Points on a hilly landscape, in no order, each with its height.
From any point a ball takes the steepest step (drop divided by distance) to one of its 2 nearest points. It stops when none of these is lower. Distance is the straight distance between rows; heights are no part of it.
K10: [-27 -28  -9 -10 -40  -7   7 -68  -3  16  70 -13  28  37 -24   2   0   5
 -22 -20 -15]  h=7.72
K224: [ -1  29  18 -14 -32 -44  34  38 -10 -40 -69 -18 -43   9 -34  27 -12  44
  51  19  63]  h=4.62
K666: [ 12  29  -6  26  24 -13 -13  45 -16 -40 -81  -1 -23 -14  10  17   5  23
  58  -8  46]  h=4.18
K758: [ 18 -22  -5 -11  14  28 -10  -5 -27  38  18  37  10   1  -2  13  13 -23
 -61 -18 -24]  h=7.02
K590: [ 16   2  -9  34   1   2 -33  30  -2  16 -46  17   8  -9  21 -18  12  -4
  32   1  -2]  h=1.50
K810: [ -3  -2 -18 -15  56  38 -21 -24   7 -15  78  11  28 -40  46  13 -18 -48
 -34   4 -55]  h=6.18
K168: [ 13  -4   2  -2  18  39   9 -13  12  15  57 -12   6 -16  34 -23 -15   1
 -38  -4 -37]  h=4.84
K277: [  4   1   1   8 -52   1   8 -19  24 -15  43 -38  32   9  11 -54 -17  11
  21   9   1]  h=4.28
K412: [ 33  21  14  11  -8   1  18  29  38  21 -21 -15 -11  -8  12 -50 -24  32
  18   6  11]  h=2.08
K958: [ 37  28   7   7 -36 -12  18  24  47  -6 -19 -28  10 -10  21 -69 -42  50
  45  16  13]  h=2.70
K675: [ 27 -19   2  16 -47  33   3   4 -36  65 -33  24  23  35 -23 -15  34  27
 -62 -52 -16]  h=1.69
K499: [-56 -13   2 -31 -32  -2  23 -72  25  -9 109 -23  10  27 -26   2 -12   3
 -16   5 -16]  h=7.46
K972: [ 46  -5  36  28 -16  54  22  26  -3  66 -25  14   7   4   9 -49   6  64
 -71 -27 -14]  h=2.91
K633: [ 16  62   5   4 109  22  -8  41  18 -58 -33   1 -20 -57  46  17 -19  45
  57 -10  19]  h=2.19
K601: [-26   0 -21  24  56 -11 -50  18 -31 -59 -27   1  -3 -20  26  61  22 -45
  69  -1  27]  h=3.55
K82: [ -3  43  10 -33  68 -19  27  29  -2 -65 -38 -29 -62 -19   0  54  -9  25
  39   2  54]  h=4.87
K71: [-51   5  45 -39 -63 -57  30   3  27  -4 -13  -4 -40  32 -81  30  22  -9
  17  36  23]  h=2.87
K222: [-22  -1  -9 -36  44  -7  -3 -35  26 -18  68 -25 -22 -30  30  19 -14 -52
  -3  28 -21]  h=5.91
K73: [ -4 -11 -25  -5  42  13 -39 -21  -7  -7  55  11  19 -23  39   7  -9 -59
  -4   3 -36]  h=5.97
K562: [ 11  42 -10 -10  19 -11   5  37 -13 -69 -71 -18 -34 -15   2  23 -14  45
  74 -11  65]  h=4.47
K947: [  0  -9 -27  38 -86   5 -22 -21 -14  22 -16  -6  64  32   9 -66  16  27
   8 -33 -22]  h=4.15
K510: [  2 -16  -6  16 -32 -26 -15   9 -39  45 -66  20 -19  29 -25  24  41 -29
  -8 -16  12]  h=7.19
K696: [ 27   4  19  43  -6  17 -28  43 -15  54 -82  37  10  -1   7 -38  17  18
 -14 -18  -6]  h=1.43
K262: [-24  15   2 -37  58 -12  18 -19  44 -19  50 -37 -44 -40  27  18 -20 -40
  -3  39  -7]  h=6.05
K726: [ 33 -25   2  18   1  67   9  -3 -18  35  44  14  23   8   8 -21  -3  53
 -77 -21 -36]  h=7.34
K302: [ -5 -28 -49  22 -16 -17 -72  -6 -54  12 -30  53  45   8  -1  12  30 -55
  12 -31 -26]  h=3.30
K348: [ -7 -10 -15  14  18 -25 -23   9 -38   0 -35   7 -22   3 -10  47  25 -44
  18   5  20]  h=2.09
K997: [-48   8  39 -47 -44 -44  45 -16  28  13  13 -12 -45  30 -71  15  23 -14
   2  32  17]  h=2.43
K572: [  9  19  21  -8 -25 -30  35  21  31  -3 -28 -21 -25  10 -19  -7 -13  21
  25  26  24]  h=3.65
K843: [-36  -9  -1 -16 -60 -14  11 -56  20  -2  70 -27  30  27 -29 -14  -7   4
  -1   6  -5]  h=7.61
K736: [ 27   9  13   9  -3   1  21  29  15  34 -23 -10 -28   1  11 -19  -5   7
   5   4  10]  h=1.57
K802: [-24 -17 -27  14  57 -12 -62  -2 -28 -26   9  20   7 -26  22  56  21 -66
  36  13  -2]  h=3.53
K856: [-14 -16 -31 -10   6  -5 -40 -40   3 -15  71 -11  32  -5  28   3  -9 -51
   5  -1 -30]  h=6.19
K209: [ 25 -47 -38   9  25  70 -14 -23 -28   3  45  68  68   1 -13   5  -3  18
 -79 -29 -54]  h=7.03
K895: [ 53  14  51  13   5  49  44  48  24  67 -32   1 -28  -4  15 -57  -6  62
 -67 -17  -4]  h=3.54
K621: [-12   0 -16 -12  65   1 -21  -6  23 -24  39 -11 -11 -42  40  23 -11 -53
  23  33 -19]  h=5.69
K836: [ 15   2  -8  52 -64  13 -16  -3   5  18 -35  -9  54  16  27 -90   1  47
  12 -19 -12]  h=3.78
K747: [ 12 -20  -6  -2 -17   6 -15  -3 -35  42  -6  25   4  23 -12  14  31 -22
 -41 -27 -16]  h=7.09
K822: [-23   4 -12  16 112  14 -38  19  -9 -52  24  29   5 -59  58  59  16 -53
  42  17 -15]  h=4.33
K845: [-15 -17 -37  27 -80 -10 -23 -30 -30  26 -19  11  68  37  -6 -39  18   5
   2 -43 -22]  h=4.43
K399: [-28 -21 -40  -7 -13  -8 -49 -63  -1 -33  77 -17  59   3  19  -8 -11 -40
  23 -10 -25]  h=6.42
K576: [ 41  19  39   2 -19   0  68  42  24  59 -43 -20 -41  23 -10 -43  -5  51
 -26 -10  13]  h=1.24
K582: [ 29  25  42 -11 -24 -11  84  30  30  46 -13 -37 -40  19 -17 -31 -15  40
 -23  10  15]  h=2.79
K188: [ 14  18  10 -13  28  -9  39  20  44  -5   6 -28 -38 -21  16 -15 -29  13
  21  34   8]  h=4.09
K477: [-24  19  30 -44  -7 -45  45   7  35 -17  -4 -20 -61   7 -42  29 -20   7
  20  52  33]  h=3.49
K515: [ -6 -26 -38  13 -22  -4 -60 -19 -37  16   8  43  64  10   3   1  16 -40
 -10 -42 -27]  h=3.74
K568: [-19 -11  10 -34 -16   2  29 -43   0  35  54 -14 -15  27 -19  14   4  -9
 -45  -7  -5]  h=7.17
K694: [  7  42   7 -26  -6 -31  22  36  -6 -67 -53 -24 -41  -7 -15  29 -14  40
  65   5  68]  h=4.66
K930: [ 11 -17 -20  13 -28 -22 -24   4 -37  46 -44  30  10  21 -15  11  27 -30
 -18 -25  -8]  h=7.15
K118: [ 51  24  39   3  12  17  49  47  31  58 -35 -10 -36  -1  13 -43 -16  40
 -33  -9   5]  h=2.57
K652: [-15 -16 -41  36 -17 -27 -59   3 -43   1 -56  24   7   7  -4  31  32 -48
  36  -7   8]  h=2.63
K204: [ 22   1  23  47 -15  51 -16   3   2  38  -9   9  48  -6  30 -82  -9  64
 -29 -25 -24]  h=2.99
K645: [ -3  10 -13 -17  23   3   8 -16  57 -27  62 -35  -2 -33  45 -30 -38 -13
  27  36 -14]  h=6.41
K887: [ -8  31  16 -32  33 -30  32  25  -7 -57 -48 -20 -64   0 -25  43  -4  22
  36  18  70]  h=4.83
K718: [-10   6  22 -15 -35 -38  25   4  18   9 -10 -22 -28  24 -28  12   4  -8
  17  29  28]  h=3.40
K53: [  9  -5  11   2  11 -21  13  32 -14  27 -51   4 -60  13 -14  39  19 -14
  -3   7  25]  h=3.73
K402: [ 14  21   5 -12  49   6  23  21  38  -1  16 -17 -36 -32  35 -12 -28  -8
  -1  26  -9]  h=4.35
K230: [ 32   4  32  41 -27  35 -19  26 -13  64 -73  36  39  -3  13 -68  17  43
 -32 -32 -12]  h=1.96
K598: [ 17  19  11  13  35 -19  23  50 -19   5 -72   4 -66   7 -12  27  10  11
   1   1  42]  h=3.85
K479: [-10  14   1 -37  36 -13  16  -8  58 -29  48 -37 -30 -25  29  -9 -40 -12
  22  46  -2]  h=6.23
K816: [ -7   7  29 -24 -34 -14  52 -11  18  25  30 -35 -16  16 -21 -11  -3  10
 -14   9  10]  h=3.38
K147: [ 23 -25 -23 -18  68  80  -4 -18 -20  -8  64  74  59 -28   0   8  -6 -24
 -79  -5 -60]  h=6.67
K798: [ 21 -38 -31 -13  53  69 -22 -19 -29  -3  39  77  68  -7 -19  19   1 -26
 -73 -23 -48]  h=6.82
K335: [-44  17  43 -36 -34 -53  39   5  31 -27 -15 -16 -66  16 -65  46   2  13
  23  45  41]  h=3.23
K697: [ 13 -41 -38  24  18  61 -41 -27 -27  -7  55  68  94  -2  -2  -4 -13  17
 -53 -37 -52]  h=7.24
K541: [-31  -8   5 -13 -61 -29   8 -36  12  -1  28 -26  22  23 -30 -18   8 -10
  13   5   2]  h=7.69
K550: [  9 -20 -24 -17  66  67 -18 -30  -3 -25  90  38  37 -36  28  10 -19 -33
 -69  -9 -63]  h=6.43
K453: [ 23 -25 -15  12   5  55 -10 -19 -25  21  38  33  41  -1  -1 -12   0  20
 -69 -32 -41]  h=7.21
K491: [  8  14   3  17  40  -7  -5  43 -26 -15 -64   1 -42  -1  -1  31  14   1
  31   2  42]  h=3.98
K513: [ 20   2   6  35 -28  23  -4   0  16  26   2 -14  36   4  24 -81 -10  43
  -2 -14 -11]  h=3.42
K300: [-32  -5 -15   2 -23 -40 -25   4 -28 -72 -56 -16 -19   9 -18  42  16 -13
  68  12  56]  h=4.12
K364: [-15  -7  11  -9 -23 -38  15   7  -8  29 -30  -6 -43  22 -36  29  24 -25
   4  15  30]  h=3.58
K610: [  8  -5  -6  18   9 -13 -23  20 -14  12 -33   5 -12  -4  10  13  10 -18
  25   6   9]  h=1.83
K390: [ 27  30  33 -20 -21 -27  68  30  37  22 -27 -27 -37  16 -26 -23 -22  35
   5  23  27]  h=3.64
K40: [-18 -11 -34  -1  16 -22 -50 -20  -7 -31  24   2   9  -9  21  31   7 -57
  48  22  -1]  h=4.00
K678: [-19  17  22 -13 -65 -56  34  29   2 -28 -74  -8 -45  22 -60  36   8  23
  39  27  58]  h=4.48
K660: [-35   7   7 -16 -44 -54   1   8  -3 -75 -50 -12 -21   4 -36  39  -3   2
  62  32  45]  h=4.25
K853: [-28  -3 -18  25  80   6 -58  11 -24 -59  -6  23   9 -38  37  64  23 -52
  59   9  -3]  h=2.41
K740: [ 42 -24   1  32  11  85  24  -7  -1  35  46  21  15  -4   8 -23 -12  84
 -87  -4 -49]  h=7.51
K507: [ -6   7  14  -4 -80 -15  32 -15  37 -29  33 -41  37  13  -7 -56 -28  30
  24  22   1]  h=3.86
K654: [ 18   8  10 -10  53  26  22   5  28  14  38 -17 -23 -32  38 -13 -20 -19
 -35  11 -25]  h=4.58
K775: [-36 -24 -26  -1 -34  -3 -23 -79  13 -24  95 -27  52  13   4 -20 -20  -8
   3  -4 -27]  h=6.68
K493: [ -5 -20 -38  39 -29 -28 -69   5 -58  18 -72  51  22  11 -14  17  39 -39
  17 -27 -11]  h=2.90
K880: [ 25   1  12  32  -6   4  -9  32  -5  45 -54  14  -7  -1   4 -28  14   9
  -2  -8   3]  h=1.01
K664: [ 34 -10  21  22 -32  31  16  24 -17  61 -28  12   7  24   2 -37  17  36
 -51 -37 -12]  h=2.30
K900: [ 31   2  38  56 -18  60 -28  10  -5  51 -49  34  63 -10  21 -82  -8  68
 -41 -26 -20]  h=2.52
K650: [  8  49   7 -18 101  -5  24  32   1 -65 -39 -25 -52 -37  26  40  -5  22
  37  -5  42]  h=4.59
K871: [ 16  24  10  -4 -52 -15  24   9  48 -27   7 -38  13  -2  10 -58 -37  36
  44  32  14]  h=3.24
K935: [-30   6  43 -38 -45 -31  46 -20  33  15  32 -30 -23  21 -49   3   9  -6
  -8  21   7]  h=2.94
K337: [-18  -3 -20  -2  89   8 -40  -2   0 -29  36  23   7 -52  52  42   4 -66
  18  27 -34]  h=5.32
K511: [ -5 -13 -12  -6  -5  16   0 -42   9  -1  74 -24  17   4  23 -26 -17  -2
 -20  -9 -24]  h=4.98
K306: [ 12  11  23 -24   7 -10  48   7  35  15  17 -40 -31   0  -1 -10 -24   7
  -8  26   7]  h=3.79
K806: [ 13  62  11  -7 114  18  10  43  -4 -64 -54  -1 -36 -50  34  40   0  22
  45 -23  31]  h=3.99
K834: [ -4 -12  -2  10 -33  16  -2 -44  19  -9  71 -40  36   8  27 -51 -23  17
   5  -1 -22]  h=4.64
K329: [-38 -43 -18 -31 -25  -3   6 -60 -12  20  69   8  20  41 -42  32   7  -5
 -54 -42  -8]  h=7.82
K250: [-28  -3 -26  18  12 -29 -50  12 -31 -59 -46  -6   0  -8   5  43  18 -33
  67   6  36]  h=3.94
K928: [-12 -28 -46  20 -60 -14 -45 -26 -38  23 -14  27  56  34 -10  -8  21 -30
 -13 -48 -19]  h=4.10
K970: [-45   6  23 -21 -74 -66  19  14   8 -44 -49  -8 -35  18 -69  38   4   9
  43  35  36]  h=4.38
K442: [  0 -10   9 -27   9   0  11 -20 -11  26  28  -3 -16  14   0  14   4 -31
 -40   0  -8]  h=7.10
K124: [-45 -13   7 -42  -4   1  32 -66  23   8  97 -20 -11  17 -25  13   2   0
 -49  -5 -17]  h=7.30
K229: [ 26 -32 -20 -15  29  43 -23  -9 -33  19  26  60  44  -9  -8  21   8 -32
 -64 -17 -41]  h=6.94
K33: [-29 -19 -28  34  10 -28 -54   6 -59 -16 -54  22 -11   8 -17  63  39 -56
  39  -5  25]  h=2.36

For each start below, name the point where the ball stops.
K224 | K853
K168 | K997
K562 | K718
K479 | K853
K834 | K880
K499 | K73
K740 | K73
K845 | K880
K947 | K880
K697 | K73
K930 | K73

Call two points neighbours if one is among the 2 nearest of the other. Go from one point of each pair to the other, from neighbour to neighbour, staying as low as possible. Name the highest point that can't be avoided.
K997 and K718 | K477
K576 and K675 | K895
K853 and K675 | K694
K576 and K718 | K572
K633 and K880 | K511
K633 and K718 | K82
K73 and K880 | K856
